Each row is a point on a landscape with many valleys, with its height.
A ball rolls from a point to the lowest of its 4 nearest points, and stops where none of them is lower. Distance is the straight distance between rows; heights are no part of it.
z363: [-25 -30  16  25  -6   1  12   3  -6   8  -3   7   0  25   8   5   1  -1
  12   5  -1  14]  height 1.21
z674: [  3   1   5  22   8  18   4  12 -19  -8 -11  -9  -7 -14   6   8  -2  -4
  -6   1 -11   7]  height 2.33
z49: [ 18  -4  11  18 -19   7  -1   7 -11   5   0  -1   7   3   6  10  21   3
 -11 -23   5  -5]  height 0.75
z953: [ 22  15  -8  14 -23  -6  -8 -14  15   6  -1   4  22  12  15  -1  23  -7
  12 -22  24 -19]  height 6.10
z249: [  9  17 -17  -2  10  17  -8  25 -30 -29 -16 -17 -21 -50 -18  -6 -20   5
  -5   7 -26 -17]  height 2.20
z587: [ -5   0  -2 -16 -10 -14  -1 -36  23  10  13  20  14  29   9 -19   8  -7
  20   6  16   3]  height 3.94
z700: [-17   3 -16 -23  10  -9  11 -12  30   2  14   5  -7 -20   4  -5 -18  -1
 -10   6   6  -6]  height 2.81
z881: [  5  -8  16  25 -34  -2  -1  -2  -6  11  -7   2  15  34   5  12  30   3
   6 -11  18  -8]  height 2.56
z762: [ -2  -4   3  -8  17   9  -6   7  -9   2   2 -14 -14 -15  -6   0 -11   2
 -12  18 -18  15]  height 1.30
z640: [ 21   0  12   1 -17  -9 -12  -1 -14   9   9   2  11  17 -12  -1  20  17
  -7  -9   8  -1]  height 2.35
z99: [ -4   1  -9   8 -12   1  11 -12  31   3  -2   8  10   6  20   0   4 -15
  26  -9  19 -11]  height 3.87
z533: [  7   0  22  17  21  -1  -9  22 -41   9   0  -7   8  45 -36  14   7  13
 -12   8 -37  12]  height 3.10
z505: [-12  -1   6  -5  39  -3   2   0 -22   3  14  -8 -11   7 -18  -5 -23  -6
 -12  25 -43  23]  height 0.93
z920: [  4   1  -3 -19  -8 -17 -17 -31  -7   1  17   7   5  28   4 -21   8   7
  -8   4  11   8]  height 0.87
z897: [-10   4  -8 -43  19 -20 -13 -25   2  11  22  -3  -9  18 -19 -39  -9  11
 -16  23   1  15]  height 1.31
z609: [ 12  18  -7 -31   8  -3  -4   5   3   0  11  -5 -13 -42  -8   3 -12   6
 -18  -5  -7 -11]  height 1.67
z648: [-20   6 -11  -9   9   7  15  11  22 -12  -6   6 -14 -40   5  13 -23  -3
   0   7  -4 -11]  height 2.02
z97: [-35 -19   1  13  16  10  19   3   8   2   0   2 -11  -6   9  -4 -26 -17
  11  15  -6  16]  height 1.36
z751: [ 31   3   2  12 -27   7 -12   6 -17   0 -11  -8   7  -5   4  10  20   9
  -7 -26  -5 -14]  height 0.89
z86: [  4  11  -5 -33   8  -9 -11 -10  -3   9  17  -5   4   0  -8 -21   1   8
 -11   6   4   1]  height 1.11
z561: [-13 -20  16  50  -1  13  13  29 -17  -2 -24  -4  13  23   1  28   1  -2
   9   6  -9  12]  height 1.63
z837: [ -4  -7  12  39 -12  26   3  15 -17 -21 -23  -4  -1  -8  16  17   2 -11
  14 -10  -5  -5]  height 2.72
z870: [ 33  30 -16 -21 -11   2  -9  -1  11  -1   7  -6   4 -33  -6   2  -3   4
 -18 -18   6 -22]  height 2.62
z555: [  5 -10  13  25 -10  -2   1  14 -24   8 -11  -3   9  18   6  14  16   3
  -5 -20  -2   4]  height 2.26
z706: [ -4   3  -4 -16   8 -10  -4  -2  -4   8   5  -9  -4 -14  -3 -13  -4   3
 -14   3  -4   9]  height 1.09
z217: [ 52  23  -8 -10 -31  -4 -19  -2  -5  10  11  -8   6  -8  -4  -3  24   8
 -17 -28   6 -18]  height 3.67
z173: [ -4   9  -8   0  -6  -7   2 -21  30  11   5  14   8  17  18  -6   8  -5
  21   0  20  -7]  height 4.69
z832: [ -7   4 -20 -37  14 -11  -1  -5  10   7  13  -2 -11 -22 -15 -10 -22   6
 -15  11  -2  -2]  height 1.54
z320: [ 25  12  -4  -4  -4   3  -9  12  -5  -2   3 -14 -12 -29  -7   3   3   3
  -8 -10 -16  -7]  height 1.94
z454: [ 31   9   3  17 -12  26  -8  24 -28 -16 -17  -5  -5 -22   2   9   3   7
  -2 -15 -11  -5]  height 2.60
z690: [ 23  28 -34 -27  -4  -7  -9  -9  38   6   5  12   4 -24   0   2   1  -4
   2 -11  14 -28]  height 5.79
z924: [  8   2   9   8  31  13  -8  20 -30  -8  -6 -15  -5   2 -21  10 -13  -2
 -11  19 -34  14]  height 2.48
z787: [-29 -25  17  25  13  10  15  10 -10   6  -2   1  -5  12   6   8 -12 -16
   7  16 -14  18]  height 1.46
z669: [ -6  -2   2   7  -8   5  13   2  10   0  -7  -4   2 -10  18  -2  -2  -5
  12  -9   4   0]  height 2.99
z361: [-12   9 -14   0  -3   7  15   6  37 -16 -12   8   2 -39  21  18 -17 -18
  14  -5  12 -27]  height 1.91
z290: [-12 -22  16   1 -15 -19   2 -27   4   0   4  24  15  58  12 -18  17  10
  25   8  24   8]  height 2.77
z890: [ 17   5   9  36 -18  23   3  29 -24 -31 -25  -7   3 -16  12  21   3  -6
  13 -10  -9 -15]  height 2.55
z151: [  0 -11  16  12 -25 -18  -2 -20  -7  -1  -1  25  19  62   4   0  37  19
  19  -1  25  -1]  height 2.11
z979: [-19  -3 -11  -5  -1   2  10  -4  12   1   4  -1  -5  -5   2   1  -4  -8
   7  -6  12  -2]  height 3.17
z949: [  1   5   1 -22  27   1  -2  12  -2  -4   4 -15 -14 -20 -18 -13 -28   2
 -17  19 -27  15]  height 0.88
z931: [  4   0   0  18 -19  16   7   7  11  -4 -12   0   9 -15  20  12   7 -13
  14 -17  11 -18]  height 3.01
z137: [-30   2 -15 -16  -5  -7  13 -23  38   2   6  15  -3  -4  14 -11 -11  -5
  16  11  16  -8]  height 3.55
z962: [ -1  15 -22 -43   2 -18  -2 -28  26   4  14   5  -4  -4  -2 -15  -6   1
 -10   2  18 -10]  height 2.32
z450: [  8 -12   7 -16  -3 -18 -24 -15 -21   5  11   8  11  48 -15 -17  21  20
 -13   5   2  13]  height 1.19
z111: [  6   8 -10 -12   1  -3   3  -7  15   3   4  -3   4 -17   7   6  -1  -5
   1 -11  10  -7]  height 3.02
z108: [-13 -10   3   8 -18  -7   8 -15   4   7   6   6  13  22  12  -5   8  -4
  14  -3  22   0]  height 4.29
z877: [  0   8   4  12   5  24   2  17 -17 -21 -11 -13 -12 -32   2   9 -10  -1
   3   6 -19  -3]  height 2.15
z918: [ 24   1  15  18 -13   3 -11  21 -25   9  -6  -9   4   9  -6  12  17   8
 -13 -21  -8   0]  height 2.09
z186: [-32  -7   3   5   7  14  17   5  21  -8  -4   1  -8 -23  14   4 -22 -18
  17  12   8   2]  height 1.49
z570: [ 14   9   2   3  12  14  -8  17 -18 -15 -13 -13 -16 -26  -1   0  -4   5
 -10  -1 -19   1]  height 1.90
z434: [ 15   8  -6  19  -7  21  -1  26 -18 -35 -12 -13 -14 -35   2   8  -5  -3
   3   1 -18 -12]  height 2.34
z839: [ 16  -2  11  38 -28  14   8   8   3  -5 -10   7  18   2  25  24  19 -12
   2 -32  14 -11]  height 3.51
z663: [ 11  -2   2  13 -14   1   0  -2  -5   6   2  -4   1   6   6   4  13  -1
  -1 -11  10   0]  height 2.25
z694: [-28 -15   8  22   5  18  14   6  -1  -3  -9   4  -2  -8  19  15 -13 -15
  12   5   1  12]  height 1.48
z703: [  0  16 -38 -17   4 -13   4 -23  55  10  -3  27   8  -9  13 -10  -2  -1
  13   2  25 -27]  height 7.18
z208: [ -3   2  -4 -27  23 -10 -15  -3  -6  11  15 -12 -11  -5 -20 -16 -20   6
 -22  15 -13  14]  height 0.73
z608: [-26  -1 -13   8   1  11  18   2  33 -15 -11   3  -4 -32  20  12 -15 -12
  13  -7   6 -15]  height 1.69
z427: [-27   0  -5 -33  -3 -15   7 -39  40  -4  12  23   0  21  12 -22  -5  -4
  24  19  19   1]  height 3.54
z200: [ 47  19   7   3 -30  -5 -17  -7  -5   7   0  -2  14   8  -1   7  38  10
  -3 -24  10  -8]  height 0.49
z334: [  9   5 -11  18 -19   6   8 -10  31   6  -8   8  20  -6  24   2  14 -15
  19 -17  24 -18]  height 1.13
z838: [  5  -6  15  37   6  14   4  24 -36  -4 -16  -5   1  16  -8  27   7   3
   1   1 -19  11]  height 2.30
z714: [ 10  -1  12  14   0  15  -1  15 -21  -4  -4  -9  -2  -9   0   6   5  -4
  -5 -12 -13   6]  height 2.66
z452: [-25   1 -11 -29   4 -12   3 -22  26   6  11   5  -3   3   1 -20  -9   2
   7   8  17   3]  height 3.13
z189: [-15 -25  18  31 -10  -6   6   3 -20  14  -7   7  14  47   0   9  23   8
   3   3  11  12]  height 1.74
z661: [-14  -5   3 -41   2 -25  -3 -35  24   1  24  20   1  28  -1 -31  -2   2
   2  21  15  17]  height 3.75
z927: [  5  15 -24 -33  17   4   0  10  13 -22  -7   2 -18 -53  -6  12 -24  10
 -18  10  -3 -25]  height 2.16
z626: [ -1   4 -26 -22  21  18   5  22   5 -38 -26   5 -26 -60  -2   9 -33   1
   3  10 -10 -29]  height 2.61
z378: [-32 -14   0  -9  13  -4  17 -11  11   5  14   2  -9   1  -4 -16 -16  -8
   8  19   7  11]  height 1.08
z95: [-20 -34  10  -7  -4 -16   5 -22   1   3   8  16   2  47  -1 -18   9   5
   7   8  11  16]  height 3.04
z308: [-21 -17   5   7  12 -10  10  -7  -2   9   1  -1  -4  19  -5  -9  -3  -2
   3   8  -4  19]  height 0.92
z325: [ -4  -8   9   6  15   1  -3   4 -16   9   3 -10  -2  15 -13   3   7   4
 -14  -1 -12  12]  height 2.19
z886: [  3   7 -14 -14   3   7   0   3  13  -8  -6   0  -7 -33   8   3 -12  -8
  -3  -7   2 -16]  height 2.21
z193: [ 24   2  16  19   1   8  -8  22 -40   0  -9 -10   0  10 -16  12  11   9
 -19  -2 -24  15]  height 2.29
z18: [  5  -8  21  -4 -13 -22 -12 -13 -18   2  11  16  13  57 -11  -8  34  19
  -1  -7  14   6]  height 1.47
z184: [ 16  12   6  -3  14   8 -12  10 -17   1   7 -15  -8 -15 -19  -2  -5   7
 -14   6 -23   9]  height 1.62
z580: [-25 -13   3  -3  15  -4  16  -1  12   6   6  -5 -11  -9   1  -7 -19 -12
   3  11  -5  13]  height 1.20
z992: [ -3 -13  20   5  -5 -15  -7  -3 -23  12  -7   9  12  42 -16  -1  19  22
   2  -4   0   5]  height 1.53
z584: [-13 -11  14  25  26   6  -3  18 -28   4  -3  -2   1  26 -18  17  -6  -1
  -1  15 -30  18]  height 2.27
z812: [-11  -3   3  23 -12  21   8  16   4 -13 -15  -4  -4 -28  23  15 -10 -17
  16  -2   7 -10]  height 2.75
z643: [-11 -12   6 -11  19 -14  -2  -9  -2   9  14   1  -3  30 -19 -19  -9   1
  -8  20  -9  21]  height 0.76
z964: [-26 -29  18  39  16   5  11  22 -19   2 -17   6   2  38 -11  18  -5  -2
   8  14 -16  17]  height 0.91
z672: [ 26  13  -3   7 -13   3   2   4  10  -1  -7  -5   3 -22   4   6  11  -4
   5 -18   7  -9]  height 3.46
z771: [ 18  18 -15 -17 -18 -12 -12 -24  22   6  10   3  15   7   3 -13  14   2
   2 -13  20 -11]  height 5.92
z581: [  4  14 -22  -8  -6   0  13  -3  38  -2  -6  16  11 -20  17  -1   6 -11
  13  -9  16 -21]  height 5.00
z477: [ 18  -7  12   5   7  -4 -11   7 -25  14   7  -5   4  26 -21   2  13  14
 -12  -3 -11  15]  height 1.87
z16: [-11 -21  20  47 -17   3   9  18 -15   1 -14  -1  10  25  12  28  17  -9
   7 -16   2   3]  height 2.10
z453: [ 22  18 -12 -23 -14  -6 -12 -16   7  11  16  -4   9  -5   3 -15  12   7
  -3 -13  13 -16]  height 3.03
z40: [  8  18 -19 -53  10 -18  -8 -21  18   3  17  -1  -7  -7 -17 -18 -13  10
 -20  11  11   2]  height 1.50
z892: [ 23  23 -18 -38  -7 -20 -18 -18  16   7  18  -6   5 -13  -7 -18   2   9
 -11  -3   9  -8]  height 1.64
z88: [ -4  13  -7 -14  22   4  -2  15  -3  -7  -1 -10 -16 -33  -8  -2 -22   4
 -13  15 -16   2]  height 1.22
z41: [ -5  -9  -1 -18  11 -21  -9 -13 -11  13  15  -6  -2  18 -10 -12   7   2
 -12   4   1  18]  height 0.90
z253: [-12  -3   4 -14  33 -13  -2   1  -7  13  18 -14 -13   3 -26 -19 -26   0
 -17  24 -26  26]  height 0.55
z704: [-20  -6  -1  -1  25  11   2  11   0  -4  -1  -6 -10 -23  -2   3 -25  -9
  -1  17 -14  12]  height 1.68
z312: [  0  -8  16  32 -15  12   7  13  -6  -3 -18  -3  -3  -2  12  19   9 -11
  10  -9   3  -2]  height 2.49

For each start below, name the point where the ball stops.
z533 | z920
z290 | z920
z626 | z253
z714 | z253
z193 | z920
z704 | z253
z927 | z253
